Points, in no order, along strands that fork, close into loops and pass close to each other.
In the rows, zero is written as 128.
Points whose rows are less than 135 apart are linked; no others are. Some points are linked to none.
Q446: 117 100 115 107 103 153 127  67 124 145 159 142  97 158 144 135 158 183 129 163 101  94 144 135 101  99 204 131 175
Q324:  77 151 109 137 153 126 170 109  93  83 182 149  93 115 162 155 137 125 147  79 114 115 120 117 137 136 142 137 143
Q288: 116 143 145 155 140  88 169  80  82  95 194 115  78 102 193 164 131  98  96 119 118 136 118  96 131 126 150 157 134
Q553: 135 219 129 130 115 109 143 175  97 125  91 133 124  74 163 140 103  95 103  91 141 124 124 138  99 133 155 180 155
Q31: 133  94 101 146 181 144 103 141 121 133 157  83 110 143 166 103 134 143 143 106  90 139  65 148 150 118 101  91 150
Q201: 148  77 153 133  79  86 129 119 204 108 166 115 149 117 109 149 137 131  64 140 138 152 159 126 139 113 123 130 100
Q921: 166 146 103  99  87 107 123  89 143 145 140 122 188 171 149 140  79 139 162 120 154 140 143  92  92  81 123 116  93
Q264: 198  80 129 127 104 125 112 126 158 136 132 154 149 155 101 120  85 177 105 186 108 147 136 103 134  98  99 143 155
Q175: 144 158 124 116  99 122 103 165 155 110 109 137 105  66  84 150 166 109 113  49 129 130 126  88 110 128 112 118 116
Q395:  97  92 167 113 115 130 107 143 103 140 146  85 134  92  75  98 113 114 137 178 102  89 158 109 109 153 146 158 116
Q551: 160 105 142 144 182 128 124 110 130 105 103 126 121  91 104 148 169 126 109 121 135 152  91  89  98 111  99  90  96
Q899: 184 153 118  94 108  81  97 162 166 117 128 155 183 125 158 108  73 115 155  89 144 110 149 158 149  97 109 165 110
Q516:  88 151 128 107 118  97 123 163 129  82 162  98 104 117 105 145 130  83 122  99 135  70 133 152 143 189 159 149 108
Q808: 107 168 118 156 110 171 150 167 134 123  86 195 129  91 115 120 163 123  94  91 108 171 130 127 150 128 122  90 137
Q431: 205 115 115 137 126 107 104 104 113 129 154 107 159 155 162  91 123 121 133 132 162 130 116  83  67 149  71 171 107
Q424: 161 109 139 131 128 164 163  78 122 127 109 146 146 141  96 163 143 160 101 210 148 124 168 105 109  85 158 167 122
Q259: 143 120  99 111 127 110 129 115 115 165 126 138 149 143 102 174  65 125 181  53 144 108 129 150 123 133 146 142 130
Q979: 167 103 126 139 141 137  67 139 150 159 145  90 115 140  99  96 127 136 122 117 126 134 112 150 141 120  92  95 132
Q830: 127 182 137 125 121 135 152 142 162  94 165 121 163  96 137 125 131  95 125 119 161 143 139  45  78 116 106 120  75
Q519: 114 162 115 152 137 186 135 178 139 148 136 133 144  98 138  93  99  92 155 110 122 189  92 126 136 126 106  55 139
Q311: 144 110 104 156 206 139 109  96  77 114  98 124  69  99 144 166 189 151 118  95 110 114  82 130 147 121 140 136 106
Q977: 113 122 122 102 109 194 132 146 162 140 163 151 135 159 136 135 149 132 193 112 139 152 150  97 106 109 118  85 149
Q758: 129 140 110 160 153 171  90 102  90 147 101 108  66 107 129 118 168 162  94  81 125  94  92 146 147 132 141 120 117
Q546: 139 149 114 157 153 154 147 126  91 127  95 118 149 132 115 150 169  92 140 156 134 153 148 145 106 149 145 129 161
Q773: 110 170 141 128 157 170 147 158 154  82  72 164 120 120 138 106 157 122 119 131 104 160 130 156 170 114  95 126 140
Q727: 109 212 130 153 174 103 142 120  94 127 144 118 141 172 124 120 136  99 153 174 127 107 177 121 158 117 107 131 114
Q366: 147 111 102 133 169 144 136  93 121  98 130 136  97 148 143 152 112 153 128  85 146 107  92 175 175 134 119 173 122
Q564: 104 136 153 102 163 117 129 128 154  95 173  74 122 172 152 101 111 135 134 183 110  74 132 112 108  85 135 178 121
Q465: 127  79 107 123 141 156 152 116 117  92 100 183 127 159 135 137 190 187 119 170 128 116 139 161 170 164 112 152 131
Q147: 116 153 112 114 111 132 117 113 174 101 153 129 135  95 131 115 127 116 156  81 148 151 108  61 106  78 110  59  78
Q90:  90 109 158 106 122  71  97 141 109 144 151 135 121 139 122  96  79 153 159 155  74 128 139  93 146 121  79 111 137
Q443: 165 189 127 102  88  87 116 189 170 105 125 146 177 119 176 126 124  90 137  92 169 136 160 144 130 141 119 138 105
Q135: 134 132 134 138  88 194 160 120 122 106 130  98 105  84 156 183 144 103  92 136 162 210 108 138 145 118 158  90 148
Q548: 166 118 141 150  97 140 138  90 154 119 166  89 106 117 170 160 135 122 110 127 172 204 130 137 171 107 110 115 133
Q177: 150 112 151 111 133 133 125 133  90 128 158 149 134 165 138 129 131 141 173 170 149 136 159  64 123 159  59 152 123
Q170: 118 109 126 126 134 129 133 138 170 126 168  67 127 148 135 148 106  92 145 126 121 163 107 166 148 105 162  72 148
Q819:  89 153 104 147 184 122 164 103 127 129  94 130 113 144 122 131 142 150  98  92 104 120  75 146 153  92 140  61  96
Q647: 116 161 130 122 128 145  88  95  98 116 126  77  50  90 103 152 131 128  84  87 131 100  96 151 172 122 155 120 108
Q850: 162 113 123 127 112  97 121 123 198 110 197  83 174 151 115 134 139 118 100 119 127 118 152  99 101  90 132 129  82
Q900: 186 100  76 160 137 105 115  94  99 139 176 104 117 162 181 145 154 158 147  80 120 147 118 139 165 124  99 142 152
Q882: 127 158 129 152 196 180 159  99 111 102 139 150 117  93 129 151 161 123 137 144 150 106 118  66  70  92 141 145 115
Q230: 119 137 114 128  98  81  98 170 163 130 164  85 148 159 151 124 127 106 135  85 144 131 143 169 152 180 119  98 118
Q434: 118 193 140 139 100 117 162 129 103 127 123 165 131 113 135 152  97  96 110 109 190 128 154 126 157 179  99 146  75
Q212: 161 146 152 107 107  73 115 179 156 141  60 158 175 108 117 149 148 113 118  94 114 114 179 144 118 102 154 148 131
Q23: 104 143 137  92 124 171 136 151 182 158 109 170 139 170 139  87  63 157 155 154 154 127 108 148 126  93 110 106 117
Q302:  62 151 162 113 102 107 155 106 131  86 161 103 114 123 181 131 149 101 121 157 104 126 157 130 111 131 184 148 155
Q832:  97 100 140 150 157 128 150 130  99 110 158 158 135 118 128 108 133 132 134 203 112 143 146 120 109 149 110 119 161
Q824:  81 138 147 141 130 118 100 138  60 166 100  72  98 130 157  95 141 127 145 119  99 137 130 134 127 160 122 117 163
Q722: 153  84 126 145 133 144 119 134 107 154 170 130 141 114 138 102 113 140 143 128 154 130 114  80  37 156  94 143 143
Q320: 109 138 139 133 111  88 138 142 115 123 109 150 131  81 128 130  60 123  94 104 169 134  96 137 123 192  99 131  83
Q38: 160 146 137 139 133 114 144 103 163 108 128 106 143 142 169 143 127 123 110 123 139 178 119 127 108  85 122 127 131
Q12: 133 133 152 103 143 139 131 149 109 136 127 141 163 165 107 117  61 165 175 198 117 105 141  55 125 120  78 144 111
Q633: 110 140  99 147 148 167 154 122  81 146 106  75 132 146 165 149 117 129 147  75 135 132  74 151 120 155 145 109 133
Q244: 125  96 175 122  98 118 136 119 161  94 169 134 123 118 129 159 171 115 101 142 147 148 180  96 152 141 109 148 101
Q524:  68 116 128  73 117 142 129 115 113 122  98 136 100 170 141 131 136 163 177 102 103  95 135 160 168 139 142 141 136
Q795: 140 123 112 142 124 134 154  75  99 123 116 150 125 166 122 134 170 160 104 177 181  90 153 161 138 173 140 170 108
Q128: 139  86 159 115 106 146 131 100 143  80 179 143  75 108 173 177 190 120 110 138 156 120 154  97 135 139 144 188 110
Q681: 173  49 155  95 107 162 116 112 165 149 123 143 119 150  68 142 104 159 108 173 117 131 114 105 132  72 134 130 127
Q330:  86 225  84 100  74 169 146 179 119 111 141 129 107 110 168 143 119 121  82  94 154 120 111 162 133 147 145 134 133
Q691: 109 142 173  95 112 107 122 177 119 148 108  90 165 163 133 138 126  92 157 175 159 117 178 115 124 165 123 144 101
Q692: 145 152 124 130 104 159 121 182 182 153 133 138 156  95 137 101  75  85 126 116 162 178  89 142 103 120 138  63 120
Q182: 106 163 115 133 138 122 130 149 149 153  78 181 111 132 119  69 129 161 122 107 108 101 120 132 111 102 113 141 155
Q231: 136 133 121 150 158  60 126 124 112  98 150  62  91 155 160 143 176 100  87  98 132  99 106 147 143 173 128 146 118
Q355: 154  58 117 121 130 118 130 120 116 119 130 137 117 166 109 187 199 165 144 175 117 125 156  97 135 131 149 112 158
Q258: 125 146 129 144 135 170 164  84 106 113 113 177 115  83  98 161 139 138 105 106 164  93 130  99  72 125 160 167 118
Q955:  73 122 169 117 153  98 133 114 149 112 152  90 111 102 114 120  53 119 111 151 111 100 104 134 150  96 139 128  88
Q940: 117  93 110 107 107 154 127 130 134 133  88 120 127 169 122 164 192 151 132  73 114 120 135 153 165 141 138 114 129
Q137: 112  87 122 138 137  71 115 133  95 142 121 165 115 125 107 101 131 171 134 117  76 122 124  96 100 141  92 113 160
Q467: 139 103  82 120 135 165 128 129 134 127 123 107 151 174 102 134 129 123 167 144  91 112 125 214 218 140 147 130 161
Q304: 153  84  87 124 134 150 157 113  99 122 124 127 143 155 132 154  88 129 183 135 107 147 116 197 177 140 142 170 196
Q172:  80 102  95 145 152 154 158 124 135 119 121 152 121 127  99 130 172 134  98 103  80 103  74 157 158 125 172  65 122
Q381: 153 159  94 145 140 119 115 134 138 149 120 153 163 118 132  70 101  93 159 107  96 191  91 112 113  71 112  56 142
Q776:  98 178 128 147  91 100 129  96 119 162  96 129 109 130 119 132 123 154  65  89 159  83 139 151 111 143 159 139  96
Q907: 140 140 118 153 132 109 153  86 128 124 169 152 142 130 119 142  57 120 116 128 129  97 152 152 144 112 142 202 134
Q237: 129  86 126 149 116 164  87  96  96 149 188 108  60  94 158 148 158 131 113 113 161 107 119 122 120 169 157 145 119
Q332: 122 115 126 135 135 139 185 108  99 135  69 185 145 112 113 174 129 127 139  92 154 151 118 110  73 146 140 131 130
Q660:  99 227 122 143 118  84 154 171 113 121 143 157 131  77 168 143  89 102 108 102 125 144 140 129 131 121 144 119 139
Q937:  80 154 140 138 114  87 164 154 136 120 139 142 159 118 120 117 142 112 106 143 129  72 171 106  70 148 162 175 108
Q173: 139  89  85 162 133 106 150 117 111 134 164 135 134 181 137 179 225 163 134 163 148 120 165 123 154 157 135 101 124
Q371: 133 169 152 154 186 139 111 103  99 128 114 115 104 105 113  98  75 116 125 152 112 144 118 136 168  91  87 138 127
Q331:  99  74 146 131 154 104  96 133  91 133 146 136 100 106  71 115 146 148 132 147 103  75 144  99 124 160 104 135 127
Q406: 123  93 120 109 156 154 132 116 135  81 151 147  86 146 172 168 209 144 146 110 154 103 130 119 143 147 132 159 101
Q533: 159 135 106 117 152  79  93 149 155 109 124 143 154 150  77  97 151 150 140 140  85 101 139  69 114  84  73 115 109
Q491:  94 140 144 118 140 123 122 115  91 151 107  89 117  94  84 158 121  99 169  97 123 100 132  96 101 124 158 127 122
Q949:  85 115 158 125 102 118 132 167 126 120 129 127 112  60 136 104  72 114 102 120 145 115  98 117  79 182 122 158 124
Q316: 116 108 175 123  89  96  88 157 129 157  87  92 135 109  91 112 128 120  79 161 125  95 174 149 126 159 142 165 109
Q641: 112 162 148 121 110 142 123  53  99 135 124  87  93 119 119 141 111 135  90 123 160  78 121 149 132 137 176 168  93
Q404: 159 156 141 103 109  93 127 168 154 188  62 149 181 135 129 109 116 145 109 124 117  99 155 114  78  64 163 146 127
Q161: 120 132 141  88 109 138 113 175 169 122 126 158 167 182  95 127 102 144 162 191 124  82 182 134 143 122 132 151 130
Q474:  91 132 137 120 104  95 162 171 175  99 148 154 142  70 127 129 104 126 103  95 131  97 132  93  72 134 147 166 111
Q275: 155  84 126 135  95  74 125 104 160 145 135 131 170 105  75 166 124 121 103 121 118 165 154 108 135  99 132  80  98
Q823: 127 118 105 131 124 143 128 198 173 159  97 119 154 162 150  70 151 114 115 106 104 150  68 162  90 121 151  85 161
Q836: 103 135 143 112 125 154 135  60  85 107 135 141  92  81 173 110 190 171 115 166  85 136 124 153 158 164 179 140 131
Q952:  97  91 175  74 118 131 127 152 143 130 119 149 130 129 129 111  54 155 171 172  92 132 132  88 132 100 103 148 142
Q566: 101 135 149 133 144 130 130 127 120 100 121 151  92  61 104 135 146 136 107  96 144 126 115  69 110 141  92 112  93
Q535: 132 109 136 132 129 151 121 107 117 161  98 158 116 168 108 139 164 178 119 154 141 157 152 111 160 122  92  68 109
Q715: 119 165 140 149 120 106 150  95  68 143 144  94 108 166 161 115 156  86 135 170 142 117 174 132 158 169 124 157 137
Q572: 129 135 148 124 175 112 134 140 146  77  99 147 132 156 140 118 176 143 121 162 112 167 141 128 177 114  63 106 116
Q746: 128  93 107 122 110 112 129 138 154 143 142 153 163 136 120 107 132 145 141 111 146 134 114  96  46 142 114  82 120
Q848: 124 121 141 140 144 145 134  63  98 170  84 125 107 139  86 164 131 153 113 137 151 143 125 136 160 101 136  81  96
Q416: 103  75 158 120 165 134 131  92 154 116 121 143  84 110  97 118  78 143 104 146 102 125  72 151 159  80 136 110 121
Q884:  80 152 121 124 143 172 146 104  97 126 120 177 142 108  88  89 118 140 163 187 104 119 139 163 165 157 146 102 123
Q14: 201  51 131 140  99  87 118  96 126 132 158 131 132 119 145 136 119 158 113 158 111 180 131 109 122 107  96 149 180
Q206: 181 125 132  98  86  49  78 144 145 129  86 165 171 109 133 109 109 130 125  99  89 132 171 128 152  79 105 152 114
Q852: 159  87 116 150 197 122 148 102 116  99  89 113 113 131 133 179 183 140 111 133 145 142  85 138 134 127 134 113 109
Q126: 144 156 141 128  93 144 126 114 128 182 168 107 164 149 132 142 100 123 152 142 134 145 185  76  90  83 138 139 134
Q995: 117 116 111 126 122 135 129 191 165 141  89 142 133 134 130  93 134 107 102  72  85 161  55 172 168 115 143  85 139
Q305: 152 126  95 137 124 128 129 149 157 173 127 171 157 127  54 142  80 106 144  92 131  80 134 166 113 112 181 137 136
Q154:  87 115  88 158 133 106 135 130 118 166 152 120 114 158 136 122 172 156 125  67  74 103 117 126 101 110 163  73 160
Q389: 118 138 117 117 122  96 117 146 164  90 167  72 107 166 133 165 169 102 110  73 142  90 132 158 157 159 150 129 114
Q384: 114 132 159 115  91 144 121 170 158 152  92 144 140 116 142 116 106 103 131 152 128 171 149 181 157 122 150 101 153
Q703: 181 124  92 135 114 188 120 134 135 155 137 181 144 143 105 127 152 130 172  68 137 154 146 101  88 110 111 126 165
Q345: 139 144 137 138 117 119 110 141 124 144 178 112 108 124 108  85 122 116 123  97 130  61 164  81 124 130  93 212  95
Q766: 139  95 134 103 117 147 143 139 153 117 132 133 141 177 144 171 184 143 161 156 132 158 160  94  92 107 141 110 166
Q88:  57 115 117 140 130 115 130 115 110 123 175 111  69 107 169 135 174 154 120  71 103 106 111 108 112 138 155  89 137
Q698: 108 105  91 139 103 192 140 111 132 141 151 109 142 121 103 134 113 112 138 139 123 134 110 205 202 159 179  86 142
Q704: 112 108 154  94  75 147 115 118 144 144 111  93 109 158 139 179 165 135 137  86 173 144 152 132 131 147 142 116 113
Q550: 129 168 151 167 125 165 128 147 156 107 171 121 128  84 111 128 160  97  87 149 146 143 159  75  92 113 120 114 114
Q791: 106  85 108 145 143 187 117 105 108 142 149 100  97 137 202 116 141 166 129 136  97 127  80 165 172 118 140 117 152
Q912:  98 109  79 181 152 124 138  94  95 164 175 107 115 155 159 154 199 163 114 136 144 102 131 133 144 161 157  79  98
Q753: 118 161 133 117 147 193 128 121 108  89 130  87 111 124 175  95 147 114 142 161 135 126 107 169 131 156 159 152 148
Q455: 143 104 165 130 153  59 122 125  98  96 157 100 131 104 140 127 115  78 142 139  85 169 139  93 153 134  76 161 133
Q530: 129  72 153 128 133 114 111 149 170  69 187  99 104 118 151 118 134 107 117 157  90 143 137 157 154 125 126 158 178
Q833: 158 107 156  83 107  83 101 148 139 146  97  64 185 156 131 145  92 110 160 177 150 164 144 118 134 126 106 112  92
Q686: 156 122 134 138 122 197 110 155 176 111 149 149  94  78 120  87  85 123 100 115 158 137  82 139 108 127 101 147 144
Q664: 118 158 134 103 108 110  91 147 175 148 121 103 121  60  86 113 124 116 140  65 118 114 131  47 119  83 118 100  86
Q120: 198  82 128 129 110  82 137  95 110 133 124 124 161 131  85 166  96 123 135 128 162 144 145 121 158 153  86 177  99
Q517:  77 169 149 131 113 136 139 123 119 138  62 158 104 108 127 103 141 157  96 118 141 108 129 140 110 149 136 132 117
Q998: 174 100 117 133 123 118 131  57 147 163 125 117 137 142  92 176 119 147 113 105 155 149 118 117 132  73 140  84  99
Q79: 103 197 136 171 114 129 159 104  84 147 117 127 124 145 146 120 135 112  89 158 179 139 160 143 169 180 110 118  94
Q770: 118 101 146 143 152 116 155  80 127  87 159 145  88  71 154 157 107 144  76 113 121 124  92  93 100  94 144 160 126
Q772:  70 127 116 148 125 184 155  79  80 138 126 130 115 104 186 113 159 166 106 131 100 128 100 151 144 140 168 104 138
Q359: 140 179 123 140 143  98 146 126  93 188 100 121 178 151 171 128  47 120 161 132 166 140 131 153 102 127 132 129 126
Q335: 111 162 122 121 145 162 138 135 170 171  84 191 121 132  83  82  86 143 136 121 148 102 100 128 131  80 123 115 107
Q405: 195 101 142 153 126  75 145  97 120 113 152  67 114 129 129 157 130  87 102 145 168 138 125 139 180 151  99 173 103
Q426:  69 110 146 139 126 128 160 104 103 116 123 196 133 110 107 122 120 141 123 183 123 138 168 139 162 164 111 117 125
Q870: 188  81 118 134 128 197 128 124 183 121 124 169 131 134 112 122 115 144 104 121 171 155  94 152 112 120 106 136 134
Q399: 160 175 123 154 121 107 139 145 117 157 110 136 158  91 163 127  41 109 114  97 163 128 115 155  82 135 148 162 140
Q75: 117 121 135 146 100 145 128 141 133 172 107 122 150 108  73 137 106  87 125 154 137 140 147 179 157 149 177  78 135
Q412: 134 101 122 144 111 142 183 111 115 104 104 137 126  84 122 198 133 111 104 101 151 179 104 139 116 154 165 122 146
Q999: 111 117 132 146 154 117 165 150 153 116 157 161 174 110 129 117  72 103 141 184 120 162 131 135 107 126 121 115 154
Q656: 157 164  94 144 122 104 118 159 142 187 111 172 187 138 132  62  97 131 143 143 115 142 112 105  62  92 123  81 153
Q618: 103 165 163 110 105 172 113 131 126 100 121  64  89 125 164 125 127 102 104 154 155 149 116 168 164 154 135 131 120
Q996: 123 115 103 124  95 242 132 171 135 125 124 121 121 102 137 142 124 118  96  99 147 151  64 161 164 165 118  93 130
Q452: 156 110 158  98  90  91 108 115 125 157  53  93 149 127 150 152 123 116 143 115 143 198 130 132 130 121 116 106 123
Q663: 141 145 116 105 140  94 128 158 153 127 114 172 168 171  74 143 115 145 162 147  91  85 165  96 127  93 120 134 128
Q142: 147  80 146 151 159  74 140 119 136  91 155  62 123 128 116 149 143  95  74 160 147 101 106 142 126 163 140 158  97
Q89:  95 122 142 105 125 124 133 179 126 159  91 134 148 102 108 127 105  97 170 116 129 112 124 124  79 138 171 116 149
Q741: 103 119 125  92 139 138 152  91  69 115 118 159 147 134  98 132 111 142 196 180  97 104 149 150 142 167 166 146 159
Q956: 124 161  98 152 146 112 119 181 142 180 106 133 155 168 119  69 150 129 124 142 101 131 106 133  81 116 135  59 154
Q265: 123 118 101 111 134 111 130 177 156 148  77 171 160 151  98 123 132 123 154  85 105 141 108 162 164 125 120  77 119
Q63: 107  69 125 101 115 147 127 145 145 102 106 198 122 141  70 113 159 157 130 163  99  99 133 172 150 165 139 131 144
Q834:  94  90 162 131 136 122 108 155  85 131 130  95 115 114 142 125 143 102 171 139  88 189 139 114 144 160 100  91 172
Q445: 133 146 121 130 144 117 149 149 123 124 178 139 147 129 124 100  67 108 160 134 118  67 151 102 108 129 115 226 129
Q580: 131 121 181  85  83 154  96 136 147 106 104  82  96 125 146 154 147  99 134 111 153 154 148 141 153 145 128 165 134
Q853: 106 131 141 109 129 138  84 136  91 144 109  89  93 143 137  76 133 134 156 161  68 113 133 162 139 134 144 147 193
Q261: 125 139 117 116 116  82 133  96 102 150  71 136 135 169 174 128 151 175 128  86  96 165 124 116 111 106 107  97 137
Q612:  87 113 125  79 115 113 125 178 117 183 110 139 146 165 129 121  71 150 205 117 129  98 122 133 103 149 140  97 151
Q58: 148 126 143 107 127  89  99 109 114 109  98 130 152 138 123 102 158 157 131 152 115 136 144  40  94 103  60 117  78
Q61: 183 151 102 127  96 145  74 154 189 141 126 113 178 143 136  83 120 102 138 119 166 162 116 137  94 105 111  77 114
Q777: 128 124 156 159 108 170 124 160 133 123 165 151 141  57  74 117 126  93  98 157 149 131 159  93 103 167 108 143 114
Q351: 104 107 149 111  99 112  96 140 128 126  83 147 123 113  59 113 159 129 111 159  96  97 173 171 154 164 152 143 130
Q422: 122 170 112 173 190 152 152 128 106 117 157 119 122 130 172 116 178 120 140 140 141 129 118  90  52 116 135 121 152
Q19: 118  78 152 111 161 106 115 148 175  78 133 113  99 109 103 118 103 106 111 134  80 133  91 175 170 106 134 128 159
Q971: 154 118 114 122 105  49 133 100 115  98 162 101 119 173 201 133 147 111 145  80 116 161 136 138 178 148  89 156 135
Q125: 134 146 144  95 148 106 104 131 129 144  95  79 122  86  99 142  95 104 174  64 113 121  98  81 108  80 126 126 105
Q933:  96 148 153 112 141 143 126 156 160 124 169  51 131 107 128 103  62  99 134 144 121  93 126 112 114  94 152 163  94
Q279: 176 161 164 115  78 115 101 140 137 141  80  75 143 107 148 170 118  84 118 105 167 187 150 134 139 130 123 148 114
Q463: 140  79  98 142 128 230 154 141 144 135 119 163 147 131 123 131 129 131 139 118 158 153  98 156 148 162 110 113 137
Q993: 151 135 115 130 168 108  83 158 165 126 149 126 138 132  94  56 105 140 141 141 114  99 109 109 113 110  62 126 124
Q557: 147 115  88 114 147 143 137 167 169 139 103 197 146 173  66 115 118 117 155 103  97 107 107 175 152 103 159 128 158
Q278: 141 144 126 106 113  33  87 126 110 122  65 106 158 159 160  99 155 145 124 120 111 137 130 103  90 116  90 117 107
Q343:  90 172 104 130 141 178 122 119  88 139 136 107  82  87  92 145  84 118 127  82 144 115  84 142 163 143 140  84 101
Q713: 205 157  97 135 126 123 100 142 175 105 138 108 186 150 133 101 107 106 130 120 179 125 116 130  86 128  91 157  88
Q457: 146 103 115 118 143 176 139 161 123 153  64 174 157 146  77 127 107 116 165 126 142 164 101 151 154 145 104  92 118
Q598: 146 157 106 155 175  96 145 121 128 120 131 113 142 139 152 124 152 130 126  99 101 142 105 104  56  95 129 111 157
Q22: 155 138 123  81  91 119 100 129 152 171  93 146 159 183 141 113  69 156 160 126 144 144 130 134 136  94 107  99 113
Q270: 101 111 103 140 125  91 132 106 118 143 142 130 112 165 137 127 161 169 107 112 102  81 136 134  71 123 173 137 172
Q680: 135 126 159 132  88 179  98 170 174 134 138 126 120  80 121  93  74  94 105 149 132 145 129 161 124 123 142 149 161
Q734: 120 166 136 116 147 184 106 133  83  93 128 105  77 100 168  92 161 116 167 106 111 115 121 127 125 143 133 186 177
Q917:  84 202 142 140 130  95 157 116 114 151 147 122 147 156 133 119 135 112 131 142 130  82 187  84 105 111 132 150  95
Q595:  86 138 111 103 106 135 129 141  97 115 128 131  96  80  80 165  92 108 141  69 135  92 106 158 154 181 170 125 115
Q323: 180  89 113 104  66 108  89 141 146 134 103 161 176 135 139  96 127 139 139 131 129 163 135  88  60 128  98 116 139
Q983: 142 173 150 175 141 104 127  90 110 128 154 131 104 103 135 109  62 110  91 133 109 136 141 141 169  98  99 190 134
Q495:  97 201 103 149 119 121 145 197 116 132 106 183 118  42 107 121 113  98  86 107 116 142 116 126 126 131 147  86 142
Q400: 141 126 121 122 125  87 115 122 145 124 115 134 151 178 129 113 153 168 123 176 118 170 143 114 161 116  75  60 113
Q560: 157 153 119 172 159 135 146  66  99 125 129 160 127 139 115 133 162 152  93 182 142 100 164 128 115 113 136 176 134
Q922: 136 103 102 108 184 132 143 147 137  81 131 146 133 189 132 155 195 155 179 114 137 110 134 118 144 151  87 123 105
Q51: 152 111 160 146 162 162  75 112 115 146 127  88  87  91  90 111 118 106 123 166 114 153 118 142 184  97 109 107 133
Q576: 128 167 102 177 183 149 171 112  96  86 153 141 132 110 143 105 117 114 100 164 152 104  93 154  91 173 145 168 134
Q296: 104  82  82 175 177 146 132 133 127 126 166 153 110 135 138 131 195 167 103 126 115  87 101 141 125 149 146  84 110
Q684: 129 180 150 121 112 130 125 145 102 102 131 117  91  94 159 125 129  94 118  90 130 123 135 103 110 143 117 202 149
Q627: 101 112 149  86 111 156 132  51  98 131 133 111 102 140 163 143 185 168 151 204 123 133 149 131 139 124 191 118 131
Q726: 140 112 137 105 142 120  94 127 122 120 136 101 110 172 117 107 120 160 128 184  77  74 129 130 117 108 148 176 178
Q358: 113 137 142 116 141 159 132 113 175  83 129 131 119 117  86 149 135 120  99 151 151 101 132 155 159 128 147 130  88
Q379: 128  83 160 136 132  90  95 131 107 115 167  99  88 129 147 120 158 122 127 151  94 156 150 131 158 148  94 145 166
Q989: 162 109  94 161 139 127 120  98  65 157 165 104 105 182 185 131 127 173 151 158 118 128 133 135 150 133 125 163 200
Q892: 106 106 126 135 118 106 179 113 127 106 142 175 154 158 120 128 143 141 105 187 154  81 166 138  99 185 138 178 120
Q99: 171 110 145 113 148 198 115  94 138 144 125 137 123 150  83 150 120 156 131 179 140 112 148  97 135  64 123 152 114
Q525:  99 139 111 119 147 112 136  96 140 122 123 137 110 118 139 123 119 144 143  60 116 154  79 101 138  93 111  53  93
Q348: 148 176 115 145 123 121 119 173 133 113 151 112 148 138 150 122 129  78 147  99 147 156 150 143 145 167 103 134 133
Q190: 151 102 119 116 148  91 129 132 117 151  73 123 149 172 107 144 107 148 130 149 117 123 104 142  91 131 136 133 148
Q629: 145 108 113 132 113 145 146  85  63 137 125  91 122 148 177 131 137 140 159 152 113 143 133 173 142 146 167 178 203

A fork is a point with three links, a tip a point with one. Leave the first point through the second and follow the links. Name the first fork or tip that comes.
Q977 / Q766 => Q147
Q177 / Q12 => Q795
Q823 / Q956 => Q323
Q989 / Q629 => Q463
Q791 / Q772 => Q770
Q553 / Q660 => Q201

A tip is a point with one link. Name the tips that can be reached along the links from each point below, in the order of the rows.
Q557 => Q259, Q996, Q971, Q323
Q836 => Q161, Q345, Q770, Q261
Q853 => Q455
Q279 => Q850, Q524, Q691, Q359, Q922
Q937 => Q177, Q14
Q832 => Q999, Q741

How many points has the smallest loop of links through each point below? Write - if it is on no loop.
Q445 => -
Q949 => 9
Q467 => -
Q530 => 11
Q128 => -
Q899 => -
Q258 => 9
